Points on a hilly landscape, in no order, each with its height.
From any point a ball takes the steepest step (drop divided by distance) to one of its 5 nearest points. It stops when none of these is lower. Distance is the straight distance between rows; heights are no part of it.
Q_587: [-10  32   3 -25 -10   7   1 -15  31  -4 -53 -49 -31 -30  22   6 -25  20
 -13  -3 -21 -57  -3 -10 -39  21  19  47   3  16   3   4   3 -17  -8 -30
 -21  -5 -23]  height 38.1
Q_949: [ -3 -12  24  -4   8  -9 -14   9  -2  -4  -1  20   4  15  -1   5  25 -10
  -2  19   7  21  10  16   7 -20  14   2  -4 -11   2  13  -6  35 -18  -9
   2 -15  -4]  height 66.7
Q_137: [ -4  -1 -17  -3   2 -20   7  28  -6  -8  17  14  22   8 -14 -12 -26   0
  21   3  21  10 -11   8  14   3  -4 -22   8  -8  -9   4   2  25   5  34
   7  11  16]  height 37.7
Q_47: [  5  17 -13 -46 -24 -12  17 -18  33  14   3 -49 -18 -22   6 -17 -48  35
  17 -48  13 -63  -3 -12 -12   9   7  27  17 -26  26 -21  32 -25  27 -13
 -40  23  49]  height 58.0
Q_783: [  8 -36  25  24  10  27 -13 -12 -12   8  18  44  18  11 -18   7  52  -9
 -20  14 -12  45  23  11  19 -13  -4 -13 -22  13   4   3 -15   3 -17 -17
  15 -14 -13]  height 60.1
Q_782: [  3 -28  28   5  13  16 -21  -9  -1  11  -1  34  13   9 -12   5  58 -16
 -15  19 -13  33  17  12   5 -20   9   4 -14   4   6   3  -9  25 -22 -31
   7 -19 -17]  height 66.5
Q_552: [-15  30 -22 -16  -3 -16  33  17   5 -13   3  -6   4 -10  10   5 -35  27
   1 -10  20 -14 -22   1  -4   4  -2  -3  10 -13   0  -7  19   9   6  15
  -3  23  15]  height 35.1
Q_76: [-16  37  23  -8 -10  -6 -18  -8  11  -9 -70 -35 -60 -19  24  15  15 -13
 -31  14 -18 -15  -1   0 -30  -1  26  44  11  16 -18  29  -2  10 -33 -51
  -7 -32 -46]  height 58.5
Q_716: [ -4  25 -15 -43 -26  -2   6 -21  39  10 -15 -53 -16 -30  10 -15 -42  35
   3 -37  -6 -67  -1  -1 -24  10  16  38  12 -12  25 -19  34 -29  15 -25
 -39   7  20]  height 55.0
Q_22: [-13 -22  45  38  20  55  -1 -11 -31  -2 -12  59   8   1 -10  23  89 -21
 -43  21 -50  61  36  13   6 -12 -23 -16 -39  45   6   0 -32   7 -33 -21
  10 -27 -75]  height 73.0
Q_994: [  0  30   2 -28 -28  11  -8 -18  39  -1 -56 -62 -44 -35   0  -9 -27  13
 -16  -2 -26 -68   8 -15 -39  39  25  63  10  22   1  21   6 -25 -15 -51
 -20 -23 -29]  height 40.2
Q_61: [  4  25   5 -25 -31  11 -14 -16  40   4 -66 -58 -43 -36  -5 -10 -29  12
 -22   1 -22 -67  18 -19 -42  42  26  76  12  25  -3  28  -3 -25 -16 -52
 -23 -30 -35]  height 44.8
Q_969: [  2 -25   6   6   5 -11  -3  23  -7  -3  21  25  15  18 -19  -5  -3  -7
  11  19  16  25   6   7  18  -6  -2 -15  -4 -14  -4  13  -7  35  -2  23
   7   3  13]  height 27.4
Q_858: [ -6  -9  26  -4   9  -7 -12   5  -1   3 -14  16  -1  11  -1   4  29  -9
  -8  19   2  22   6  15   3 -28  11   7 -10  -8   4   9  -5  39 -18 -22
   4 -17  -8]  height 73.1
Q_529: [  7 -31  29  13  16  26 -15 -17  -8   8   5  43  16  11 -17   7  59 -13
 -22  11 -16  41  23  16  16 -18   1  -1 -26   8   6   1 -14  17 -23 -29
  13 -19 -19]  height 62.2
Q_170: [-21  34  26 -10  -4  -1 -14  -2   7 -10 -58 -27 -44  -9  24  18  18 -19
 -20  17 -15  -5  -6   3 -28 -12  24  32   9  15 -15  21  -2  25 -31 -45
  -4 -31 -34]  height 52.1
Q_838: [-10  16  -1 -13   1 -15   9  27   0 -12  -3  10   8   1  -5   4 -18  13
   9   1  19   7  -9   7   3  -5   4   1  -1 -11   1   1   4  31  -8  17
   5  11   5]  height 40.5
Q_719: [-23  25  10 -16   9 -11   9  20   5 -11 -19  -6  -5  -4  10  10  -9   9
   0   5  10  -5  -6   6  -8  -8  11   5   2  -7  -1   4   7  31  -8   3
   3  -1  -8]  height 37.1
Q_235: [ -7  36 -10 -27  -8   0  24  -2  20  -6 -23 -39  -8 -28  17   7 -31  32
  -5 -22  -2 -49  -8 -10 -27  10   5  16  10  -1  13 -14  20 -16  11  -6
 -20  13   4]  height 28.8
Q_907: [ 23 -46   7  31   8   2 -18  -7 -21   6  42  30  15  32 -17 -10  18 -20
   5  10   7  36  15   4  27  -1  -8 -33 -12  -1  -5   3 -16  -5   6  32
  13   0  13]  height 31.8
Q_469: [ -6  28 -27 -13  -6 -21  30  17   6  -5  14   2  14 -13  -3   3 -36  14
   7 -18  31   1 -26  -3   4   5  -8 -12  12 -13  -6 -10  15   7  15  25
   5  28  19]  height 45.7
Q_596: [  8 -33 -29  15   5 -10  -9  23 -17   5  35  24  28  30 -24 -22 -28 -16
  43   9  14  12  -2   2  26   4 -13 -37  12 -14 -13   0  -7   3  24  59
  12   9  27]  height 53.3
Q_734: [-21  38  23 -13  -3  -5  -6  -3  12 -15 -53 -34 -39 -25  25  15  -3   4
 -13   8 -15 -24  -6  -4 -30   5  18  36   9  13  -8  18   0   5 -19 -31
 -11 -17 -34]  height 41.6
Q_570: [ -6  26  -8 -36 -21   8   0 -22  36   6 -39 -54 -26 -31  10 -10 -37  27
  -3 -16 -21 -68   0 -10 -32  22  20  50  10   6  11 -12  19 -31   6 -35
 -35  -7  -5]  height 54.3
Q_862: [  9  27 -24 -31 -23 -20  28  -8  22  14  18 -42  -9 -18  11 -13 -49  36
   7 -55  22 -40 -11 -14  -9   5  -8  12  15 -21  19 -18  30 -30  29   5
 -25  32  51]  height 50.9
Q_248: [-19  15  25  -7  -1  -1 -23   1   6   2 -50 -13 -28  -1  15  13  41 -19
 -18  23 -12   9  -3  11 -19 -23  25  33   4   6 -11  13  -1  35 -33 -57
  -5 -38 -40]  height 61.8
Q_918: [  3 -16  18   0   8  -7 -12  14  -6  -1   5  24   8  17  -6  -3  15  -7
   5  19   6  22  11  12  12 -13   8  -4  -8 -10   3  11  -3  33 -13   5
   7 -11   6]  height 43.6
Q_760: [ 13 -37  20  25  13  18 -13 -16 -12   8  19  40  14  18 -17   2  51 -20
 -12  10  -8  48  22   7  24 -15  -2 -13 -20   5   3   2 -15  11 -14 -12
  11  -7  -5]  height 55.2
Q_378: [ 18 -50 -20  43  25   5 -35   3 -46   0  60  15  27  45  -7  -8  -2 -34
  44  13 -11  23  -4  -9  35   5 -31 -58  -5   2 -11  -7 -18 -36  36  69
  19   5  31]  height 16.2
Q_989: [  1  -8 -37   3  -3 -15  13  26 -16   3  30  21  28  11 -17 -13 -35  -9
  30   0  26  13 -19   2  18   5 -20 -30  17 -12 -13  -2   2  12  24  47
  16  16  21]  height 61.5
Q_580: [ -6  -3  27  -1  11  10 -20   0   1   6 -30  10  -4   8   8   4  49 -17
 -15  18  -9  16   4  20  -8 -31  23  17  -9   1   0   5  -2  38 -29 -50
   2 -28 -26]  height 70.5
Q_271: [ -4  16 -38  -8  -4 -20  28  23  -7  -6  22   6  22  -1  -6  -3 -44   8
  23  -9  28   7 -22  -2   6   3 -10 -17  15 -12 -14 -10   6  10  16  34
  10  19  21]  height 57.0
Q_360: [ 24 -47 -19  59  23   7 -27  -3 -50  -4  64  20  25  46   0  -4  16 -38
  38  14  -9  35  -1 -10  36   3 -31 -62 -12  -2 -18  -4 -22 -49  41  57
  26  12  22]  height 16.8
Q_383: [ 29 -51  -4  44  10   4 -22  -3 -30   7  49  30  17  36 -14  -9  14 -31
  20  16  -2  37  11   1  32   3 -20 -45  -9   1 -10   6 -24 -24  18  43
  18   7  18]  height 39.4
Q_232: [-10  25  -1 -32 -25  11  -4 -21  41   5 -49 -58 -25 -38   3 -10 -35  23
 -10 -12 -22 -69   5 -13 -39  31  22  58  12  19  10   1  15 -30  -7 -38
 -27 -18 -15]  height 50.1
Q_790: [ -6 -23  26   0   8  24 -23 -13   4  14 -29  21   8   5  -9   6  72 -13
 -18  25 -26  30  12  21  -3 -28  13  13 -17  14  -2   7  -7  33 -29 -45
   6 -36 -36]  height 69.1
Q_198: [  1  23 -15 -34 -16  -7  20 -18  30   9  -3 -44  -9 -26   7 -10 -40  33
   0 -39   1 -54  -5  -8 -21  14   6  26  10 -12  22 -25  30 -26  24 -14
 -32  16  26]  height 45.1
Q_885: [ -7 -15  32   0  12   6 -22  -4   4   7 -19  21  -2  14  -1   7  45 -11
 -12  20  -4  21   9  17   6 -25  19  10  -7   3   3   5  -4  34 -21 -36
   6 -24 -20]  height 73.5
Q_788: [ 28 -51 -16  54  20   1 -29  -3 -41  -3  56  25  25  41  -9 -12   8 -33
  33  11  -2  31   3  -8  35   0 -24 -56  -8  -2 -10  -1 -26 -37  30  57
  28   4  22]  height 27.1
Q_553: [-10  35  16 -15 -21   7 -14 -21  28  -7 -69 -53 -52 -32  14   0 -12   5
 -23   1 -23 -52  12 -19 -37  34  27  61   3  26  -8  28  -7 -19 -27 -52
 -13 -22 -41]  height 38.3
Q_507: [-20  26  21 -15  10 -10   0  16   5 -14 -28  -4 -14  -5  16  16   5   3
  -9  10   5  -4  -6   9 -12 -15  16  11  -2  -7   5   5   1  27 -16 -10
  -2 -11 -13]  height 46.0
Q_159: [ 16  11 -18 -47 -37 -25  20 -13  25  18  16 -60 -18 -16   4 -23 -68  41
  24 -57  24 -59   2 -15 -11   6  -2  17  18 -34  27 -24  34 -27  27   9
 -38  36  72]  height 57.9
Q_10: [ 10 -31  20  13  14   6 -17  -6  -5   6  16  35  18  19 -17   3  41  -8
  -8  17   3  34  18  10  21 -17   4  -7 -14  -6   5   6 -17  18 -15  -5
   9  -6  -1]  height 43.8
Q_203: [-13  27  -5 -16   4 -14  24  21   7 -12  -7  -1   2 -11   9  12 -23  16
   4  -4  18  -8 -12   4  -8   4  -1  -1   4  -9   3  -4  11  12  -1   9
  -1  10   3]  height 34.9
Q_415: [ 25 -42  16  38  14  16 -14 -20 -24   1  36  44  16  24 -15   0  40 -18
 -14   8  -4  48  20   5  28  -5 -12 -26 -19   4  -3   1 -21  -8  -4   9
  15   1  -3]  height 44.7
Q_511: [ -2   2  -5 -10   5 -19   8  28   1  -5  10  12  15   9  -8  -2 -14   0
  11  10  19  13  -3   5  10  -1   0 -12   5 -11  -6  10   2  33  -6  25
   7   6  10]  height 35.2
Q_837: [-16  39  20 -11 -25   5 -15 -10  21  -9 -68 -50 -66 -26  19   5  -3  -2
 -29  10 -24 -36   6 -12 -34  20  20  58  13  28 -14  32  -8 -11 -31 -52
 -13 -27 -40]  height 45.9
Q_792: [ 14 -48 -27  54  32  12 -32   4 -60  -7  67   9  32  46   5  -5   9 -41
  48  15 -11  26  -5 -10  36  -3 -36 -72  -5  -1 -11  -6 -18 -51  57  70
  30   8  24]  height 7.8
Q_210: [ 20 -39   8  34   7   5 -16  -9 -20   4  39  38  16  28 -12  -8  33 -21
  -3  13   2  41  17   5  27  -4  -7 -27 -15   0  -6   7 -20  -3   6  17
  11   2   4]  height 37.3
Q_525: [-14  34  -1 -27 -13   7   4  -9  29  -3 -42 -47 -26 -30  16   5 -27  23
  -8 -13 -17 -59  -3  -6 -34  19  15  40  10  14  10  -3  14 -26  -5 -28
 -20  -4 -13]  height 42.1
Q_79: [-11  33  -7 -27 -10   6   9 -10  28  -7 -31 -39 -18 -35  20   1 -26  28
  -9 -15 -12 -54  -6  -6 -31  17  13  32   3   9  14  -9  16 -19   3 -17
 -23   0  -7]  height 39.5
Q_314: [ 22 -46   0  38  11   3 -21  -5 -23   4  48  30  16  33 -18 -19   6 -23
  21  16   1  34  11   3  30   0 -13 -33  -9  -5  -5   9 -19 -10  13  40
  15   7  17]  height 36.7
Q_468: [ 26 -51 -14  59  24   8 -22  -7 -47  -6  53  21  22  39  -1  -4  22 -40
  24  15  -7  38   0  -9  36   2 -32 -59  -8   6 -17  -3 -30 -48  34  49
  25   8  13]  height 26.8
Q_184: [  8  31 -34 -16 -19 -27  39   1  10   8  20 -23   5 -15   7  -6 -50  27
   5 -43  32 -22 -27 -13   0   2 -13  -3  17 -23  13 -23  21 -19  30  16
  -8  36  43]  height 47.5
Q_463: [ -6  33   9 -14 -12   2  -7 -14  27  -8 -56 -46 -46 -30  16   1 -23  14
 -15  -1 -23 -53   1  -8 -39  25  23  52   9  20  -3  15  -3 -19 -16 -34
 -17 -20 -32]  height 33.1
Q_702: [ -6  34 -16 -25  -9 -11  34   4  18   2   0 -31  -2 -24  13   5 -37  30
  -4 -25  13 -36 -19  -9 -13  12  -7  14   4  -5  18 -21  24 -17  14   2
 -18  22  18]  height 38.9
Q_376: [  9 -18 -50  10  -1 -15   5  26 -22   3  36  21  36  22 -19 -26 -46 -11
  49  -4  16  10 -20  -4  27   3 -16 -38  23 -18 -21  -1   1   5  31  53
  17  18  35]  height 74.6
Q_776: [ 13  15 -25 -25 -28 -30  38 -10  20  18  26 -43 -12 -17   7 -14 -59  33
  14 -50  33 -39 -16 -24  -4  11 -14   3  17 -24  20 -27  29 -30  31  24
 -15  38  68]  height 55.4
Q_365: [-20  41  11 -14   4  -4   8   9  12 -15 -37 -22 -22 -16  22  14 -11  14
 -14   4  -5 -27  -8   0 -28  -1  10  19   4  -1   2   5   7   8 -14 -12
  -7  -3 -20]  height 35.6
Q_461: [ 11 -29  15   9  15  -9 -12   3  -6  -2  23  28  13  21 -14  -8  22 -11
   4  15  14  33  16  10  19  -9   2  -7  -7  -8   4   9 -14  24  -5   8
   8  -3   7]  height 10.6
Q_8: [-17  31  24  -6  -8   0 -18  -5  13  -9 -64 -26 -53 -17  22  12  23 -18
 -27  17 -17  -8  -4   2 -29  -7  25  40  11  14 -13  26   1  18 -36 -51
  -8 -34 -41]  height 58.1
Q_209: [ 21 -47 -17  30  10   0 -24   4 -28   3  48  25  24  34 -16 -18  -6 -29
  38  13   2  23   3  -1  36   5 -18 -43   1  -3  -7   8 -18  -9  20  56
  13   9  24]  height 40.4
Q_551: [ -2  30 -18 -28 -15  -5  25  -7  23   5  -4 -39 -11 -21  11   5 -35  33
  -2 -39   6 -47 -12  -6 -14   7  -2  16   7  -7  18 -21  29 -22  22  -6
 -25  21  22]  height 37.5
Q_574: [  2  25 -22 -26 -22 -13  27  -8  23   9   4 -40  -6 -27   8  -6 -45  36
  -1 -42   8 -45 -12 -11 -12  13  -3  12  13 -13  18 -23  32 -25  20  -6
 -28  26  30]  height 43.1
Q_512: [ 13 -36 -21  24   5  -6 -15  17 -23   3  36  27  22  35 -19 -13 -20 -21
  36  15   9  21  -1   5  30   6 -15 -38   1  -9 -12   7  -9   2  14  53
  10   8  21]  height 38.8
Q_627: [ -3 -20  33   3   9  40 -19 -11   0  18 -37  25  15   0 -11   7  78 -13
 -28  21 -31  36  16  12  -9 -21  11  13 -21  22   0   4 -10  26 -32 -55
   6 -41 -48]  height 69.6
Q_299: [-16  37   5 -21  -3   1   7  -1  21  -8 -34 -32 -18 -26  18  11 -21  20
 -10  -9  -8 -44  -9  -7 -28  13   9  32  -1   7   2  -3  12 -10  -6 -17
 -13   2 -16]  height 30.0
Q_593: [ -5  17 -49  -6  -5 -27  35  21  -2   2  25   5  25   4  -4 -10 -46   4
  27 -17  35   3 -28  -9   7   3 -13 -22  24 -20 -13  -9  11   3  26  31
  11  25  29]  height 62.5
Q_205: [  3  28 -34 -14 -15 -22  40   9  14   5  21 -20   5 -21   8  -1 -45  18
   6 -36  28 -16 -31 -12  -6   6 -11  -1  19 -20   9 -18  18 -12  20  17
  -8  32  34]  height 48.1
Q_320: [-12  -3  29  -1   2  13 -24  -7   9  10 -46   2  -4   3  -2   3  65 -22
 -21  27 -23  21   5  18 -15 -26  27  25  -8   9  -5  14  -1  32 -35 -58
   3 -42 -40]  height 67.0
Q_133: [-19  30  21 -11   2  -6 -10   4  13 -15 -51 -25 -35  -7  27  15   8  -7
 -16  13  -8 -13  -8   5 -28 -13  21  27   4   5  -6  15  -5  25 -23 -31
  -3 -24 -31]  height 48.7
Q_674: [-14  28   1 -17   4 -12  18  21   2 -14  -9  -3   3 -12   6  10 -16  13
   4   5  15  -7  -8   7  -6  -3   4  -2   4  -7   0   1   7  29  -5   7
   1   6   3]  height 36.5
Q_601: [ 10 -32 -47  14   3  -7 -11  20 -27   7  41  20  35  33 -25 -23 -40 -16
  60   3  13  10 -10  -1  31   6 -18 -46  17  -8 -20  -5  -5  -2  36  64
  16  10  32]  height 60.7
Q_690: [ 11 -51 -39  28  17   3 -22  12 -39   2  51  24  32  37 -13 -19 -27 -26
  61   5   1  13  -8  -2  31   1 -25 -49   9  -6 -12  -4 -10 -11  41  69
  17   6  34]  height 43.5
Q_894: [-12  35 -17 -20   0 -15  30  16   7  -6  -5 -10   0 -16  11  11 -25  25
   0 -12  18 -22 -14  -1  -7   6   1   2   0  -7   4 -13  15   7   4   9
 -11  20  10]  height 30.2
Q_696: [-19  35  14 -17  -5  -1  -6  -6  18 -13 -52 -36 -36 -23  23  12 -15   9
 -13   6 -17 -39  -4  -7 -33  11  21  38   8  13   1   2   4  -7 -14 -23
 -11 -14 -31]  height 37.9
Q_244: [-11  21 -20 -12   1 -17  27  26   0 -14  11   7  18  -2  -5   3 -31  14
  13  -5  26  -1 -20   0   8   3  -6  -9  11 -11  -2  -1  14  16   5  19
   2  20  17]  height 43.7
Q_781: [ 18 -33   9  51  13  23  -4 -16 -34  -6  39  53  19  14 -14   5  54 -28
 -23  11 -17  62  22   4  26  -5 -24 -41 -19  17 -15  -5 -30 -24  -8   8
  22  -1 -27]  height 58.3
Q_160: [  9 -37  23  28  11  34 -10 -18 -19   9  13  50  13   8 -20   6  63 -20
 -34  14 -22  52  27   5  16 -16 -14 -11 -26  20   1  -2 -20  -3 -14 -24
  16 -11 -31]  height 60.0
Q_393: [  0  32  16 -20 -28  12 -14 -23  34   0 -71 -57 -57 -35  -2  -4 -21   5
 -30   1 -24 -57  17 -20 -39  46  25  77  13  34 -10  36 -11 -19 -28 -60
 -19 -29 -40]  height 45.0
Q_484: [  5 -30  31  16  11  37 -13 -18  -1  12  -5  45  16   6 -18  11  72 -14
 -31  17 -26  41  23  14  10 -17   1  -3 -28  19   7   1 -13  12 -27 -37
  10 -20 -33]  height 65.5
Q_644: [-18  15  31 -15   4 -10 -11   4   3  -9 -34  -7 -23  -4  15  11  26 -13
 -11  15  -5  -1  -3  15 -14 -23  20  18   7   2  -4  15   2  32 -30 -31
  -1 -21 -22]  height 59.5
Q_860: [ 14 -39  -7  23  10  -9 -14  12 -16   1  35  21  20  28 -20 -16  -6 -18
  28  18  11  24   1   5  26   2  -5 -30  -3 -10  -8   9 -12   6   4  48
  13  11  21]  height 31.6
Q_246: [ 15 -31  -3  10   5 -12  -7  11 -12   3  30  27  19  31 -19 -15  -2 -14
  17  17   9  27  12   7  25  -1  -2 -24  -2 -11  -4  11  -9  21   1  37
   9  -1  15]  height 28.5
Q_830: [ 23 -39   5  49  13  14 -11 -17 -38  -4  44  48  19  25 -12   4  45 -32
 -18  12 -13  56  14   7  29   1 -19 -41 -19  14 -15   2 -26 -31   0  13
  23   3  -9]  height 55.8
Q_142: [ 12 -35  18  42  14  30  -7 -15 -27   6  28  56  16  13 -20  11  64 -21
 -27   9 -24  57  23   6  21  -8 -21 -25 -23  20  -4  -3 -22 -10 -10  -7
  17  -8 -26]  height 55.9
Q_682: [ 20 -41  -1  55  13  10 -16 -17 -45   2  54  42  18  25  -9   0  43 -38
 -11  13 -10  58  12  -3  32  -5 -25 -46 -16  12 -15  -5 -29 -35   8  25
  24   5  -8]  height 58.4
Q_950: [ 24 -45   2  50   9  11 -12 -14 -32   1  48  33  17  32 -11  -2  38 -29
  -1  10  -3  48  13  -4  32  -3 -23 -42 -16   6 -10   3 -25 -28   7  26
  22   5  -1]  height 49.4
Q_668: [ -3 -28  32  25  15  49  -8 -18 -22  10   1  56  18  -2 -15  13  78 -15
 -35  13 -39  48  27   8  10 -11 -15  -8 -36  33   0  -4 -21   4 -25 -25
  19 -21 -48]  height 66.0
Q_255: [-22  33   9 -17   2 -12   6  17   5 -16 -32 -14 -12 -12  21  15  -7  15
  -4   5   6 -15 -10   3 -16  -1  12  15  -1   0  -1   6   8  25  -9 -10
  -1  -5 -14]  height 34.7
Q_707: [ 22 -53 -25  35  13   7 -22   9 -32   5  55  26  24  40 -11 -14  -7 -25
  48  12   1  20   0  -3  32   2 -16 -50   3  -6 -12   1 -21 -20  32  66
  14   6  25]  height 30.6
Q_762: [-13  12  12 -13   9 -13   5  23   1 -15 -15   8  -1  -1   8   8   1   2
   3  10  14   0  -3   8   2 -13   8   5   1  -6   0   6   2  35 -12   4
   1  -2   0]  height 46.1
Q_874: [ 24 -52  -1  51  11  12 -18 -13 -36   1  50  34  17  28  -7  -2  30 -28
   5  13  -2  48   8  -2  29   4 -21 -43 -12   4 -10   0 -24 -30  18  32
  26   5   6]  height 49.5
Q_287: [  6  27 -24 -21 -12 -19  38  -3  19   0  15 -29  -3 -19   7  -2 -42  33
  -3 -36  26 -30 -21 -14  -6   9 -11   0  15 -17  15 -21  22 -21  22   7
 -11  29  33]  height 41.3
Q_640: [  3  28 -37 -13 -22 -25  42   9   6  10  22 -20  12  -9   7  -6 -48  22
  16 -37  36 -13 -33 -13   0   6 -13 -11  20 -25   0 -20  22 -13  30  26
   1  36  40]  height 52.3
Q_744: [ -4 -17  29   2   8  16 -23  -6   1  10 -21  21   5   2  -6   3  57 -13
 -17  19 -11  27  11  18  -1 -32  21   9  -9   1   3   8  -3  32 -28 -42
   7 -26 -25]  height 70.7
Q_38: [-12  37  -9 -22  -2  -5  24   6  16 -10 -17 -23 -11 -21  17  14 -25  31
  -5 -13   5 -34 -13  -3 -18  10   4  10   5   0   6  -9  15  -5   5  -4
 -14  14  -1]  height 23.9
Q_174: [-15  40 -10 -21  -2 -10  29  11   9 -11 -10 -18  -1 -20  14  10 -29  28
  -1 -14  12 -27 -15   0 -13   4  -4   5   7  -2   6 -20  15   1   5   6
  -5  19   6]  height 26.7
Q_78: [-10  -1  10  -7   7 -14   1  24  -1 -10   7  16   8   9  -5   5  -3   4
   4  13  18  15   4   4   4 -11   8  -3  -2 -13  -3   5  -2  32 -11  11
   1  -1   6]  height 41.5
Q_308: [ -7 -34  35  22  14  50  -8 -17 -11   8 -15  52  18  -2 -15  14  80 -15
 -33  19 -44  45  24  12  -1 -21  -8   0 -31  36   3  -2 -19  12 -26 -34
  13 -28 -55]  height 69.8
Q_309: [  2 -32  29  30  15  43  -8 -20 -23   4  12  56  15   4 -19  11  72 -18
 -38  14 -30  58  27   8  15  -7 -15 -25 -33  26  -1  -2 -20  -3 -18 -18
  17 -16 -39]  height 61.1
Q_496: [ 16 -38  10  14  10  -4 -15   5 -11   6  31  29  17  31 -17  -7  10 -12
   9  16   9  30  11  10  23  -3  -8 -18  -4  -9  -5  12 -13  13  -1  21
  12   2  13]  height 25.0
Q_229: [-21  32   3 -17   8  -6  14  15  13 -20 -24 -14  -9 -14  19  12 -11  19
  -6  -2   8 -18 -11   4 -15  -5   6  15   0   0   6  -1   8  14  -5  -2
  -3   4 -12]  height 28.1
Q_822: [ -8  32  -3 -28 -14   7   0 -17  33  -3 -46 -53 -27 -29  12   0 -28  25
  -8  -1 -22 -61  -3 -10 -36  25  18  50   8  14   9  -3  12 -23  -6 -35
 -22  -8 -19]  height 43.4
Q_754: [-19  37  -2 -22   0  -7  17   8  13  -9 -29 -26  -9 -22  21  11 -24  26
  -8  -8  -4 -30  -4  -5 -18   8   6  11   3   3  11 -11  16   1  -2  -3
 -15   8  -2]  height 18.5
Q_659: [ -1 -10  -6   1   5 -18   6  24  -5  -2  14  19  12  13 -14  -7 -16  -7
  18   9  19  16  -1   7  20  -1   2 -17   5 -10  -1   4  -6  28  -6  29
   6   9  14]  height 31.7
Q_279: [ -3 -26  34  10  13  44 -20 -18  -4  11 -26  39  15   6 -19   7  81 -15
 -28  21 -35  39  25  13  -2 -20   4   2 -29  28   4   3 -13  22 -29 -48
  11 -36 -46]  height 68.2
Q_178: [  2  -3 -29   0  -1 -18  10  26 -10   1  25  17  25  18 -19 -12 -30  -5
  26   4  27  11 -13   6  12   7  -9 -26  11 -11 -10   1   2  20   9  42
  13   9  20]  height 46.5
Q_358: [ 10  30 -39 -12 -21 -27  39  -1   6  13  27 -27   3 -13   8 -12 -47  25
  15 -47  39 -20 -29 -18  -1   9 -20  -5  21 -25  12 -26  21 -26  33  21
  -8  37  56]  height 51.1
Q_23: [-18  27  25 -12   6  -9  -3  11   7 -11 -37 -10 -24  -8  24  18   7   1
  -6  13   3  -5  -6  10 -19 -19  19  17  -1  -2   1  10   8  30 -20 -20
  -6  -7 -21]  height 47.1
Q_377: [-23  31  23 -12   4  -9  -1   5  10 -17 -42 -14 -29  -9  24  20   2   2
  -9  12  -7 -11  -4   2 -21  -8  15  23   4   2  -1   9   4  23 -22 -26
  -4 -11 -20]  height 44.1
Q_230: [  2  32 -19 -27 -15 -13  32  -3  21   7   4 -32  -6 -27  13   4 -34  33
  -7 -33  17 -39 -15 -11 -14  11  -7   8  11 -16  16 -20  27 -15  21   4
 -17  24  29]  height 42.6
Q_871: [ 15 -36  16  34  10  25  -9 -22 -24   6  35  50  17  10 -14   9  60 -23
 -26  14 -13  53  28  -1  24  -4 -16 -29 -21  14  -2   0 -25 -17  -9  -5
  17   1 -17]  height 52.5
Q_476: [ -3  23 -54  -5 -21 -26  41  17  -1   4  34  -8  17   0   1 -12 -54   6
  27 -31  38  -6 -35 -15   2   6 -13 -19  28 -23  -9 -12  19 -10  33  31
  12  35  40]  height 59.0
Q_637: [ -8  21 -10 -35 -19   2   3 -16  40   7 -25 -44 -19 -35  11  -4 -39  30
  -2 -30  -9 -66  -5  -5 -33  15  16  40   7  -4  19 -13  26 -30  13 -28
 -33   4  10]  height 52.4
Q_434: [ -1 -23  29   1   8   5 -16  -3   2   5  -4  24  10  13 -11   4  44 -12
 -12  18  -3  24  16  13   9 -25  11   4 -16  -6   3   9  -6  32 -17 -22
   6 -23  -9]  height 73.9
Q_102: [ -8  35 -26 -18  -5 -16  36  13  11  -2   5 -22   2 -23  10   4 -38  30
  -5 -23  21 -25 -23  -8  -6   8  -6   1  11  -9   5 -18  20  -1   8   9
  -8  30  19]  height 33.0
Q_435: [ 17  16 -18 -38 -31 -24  23  -9  23  17  23 -56 -18 -21   7 -27 -65  40
  29 -59  31 -55  -7 -24  -8  12  -6   9  22 -32  27 -21  29 -22  31  14
 -33  40  73]  height 56.1

Call two points neighbours if one is among the 5 nearest of the other. Go from one point of each pair to the other, from neighbour to neighbour, staying as low as possible. Name the highest point that can't be avoided.
Q_754 and Q_461: Q_838
Q_792 and Q_461: Q_512
Q_754 and Q_463: Q_696

Write out the way that a ball takes from each point below.
Q_640: Q_287 Q_102 Q_174 Q_754
Q_885: Q_782 Q_529 Q_760 Q_10 Q_461
Q_776: Q_184 Q_287 Q_102 Q_174 Q_754
Q_159: Q_574 Q_551 Q_235 Q_754
Q_682: Q_950 Q_210 Q_496 Q_461
Q_744: Q_782 Q_529 Q_760 Q_10 Q_461
Q_435: Q_574 Q_551 Q_235 Q_754
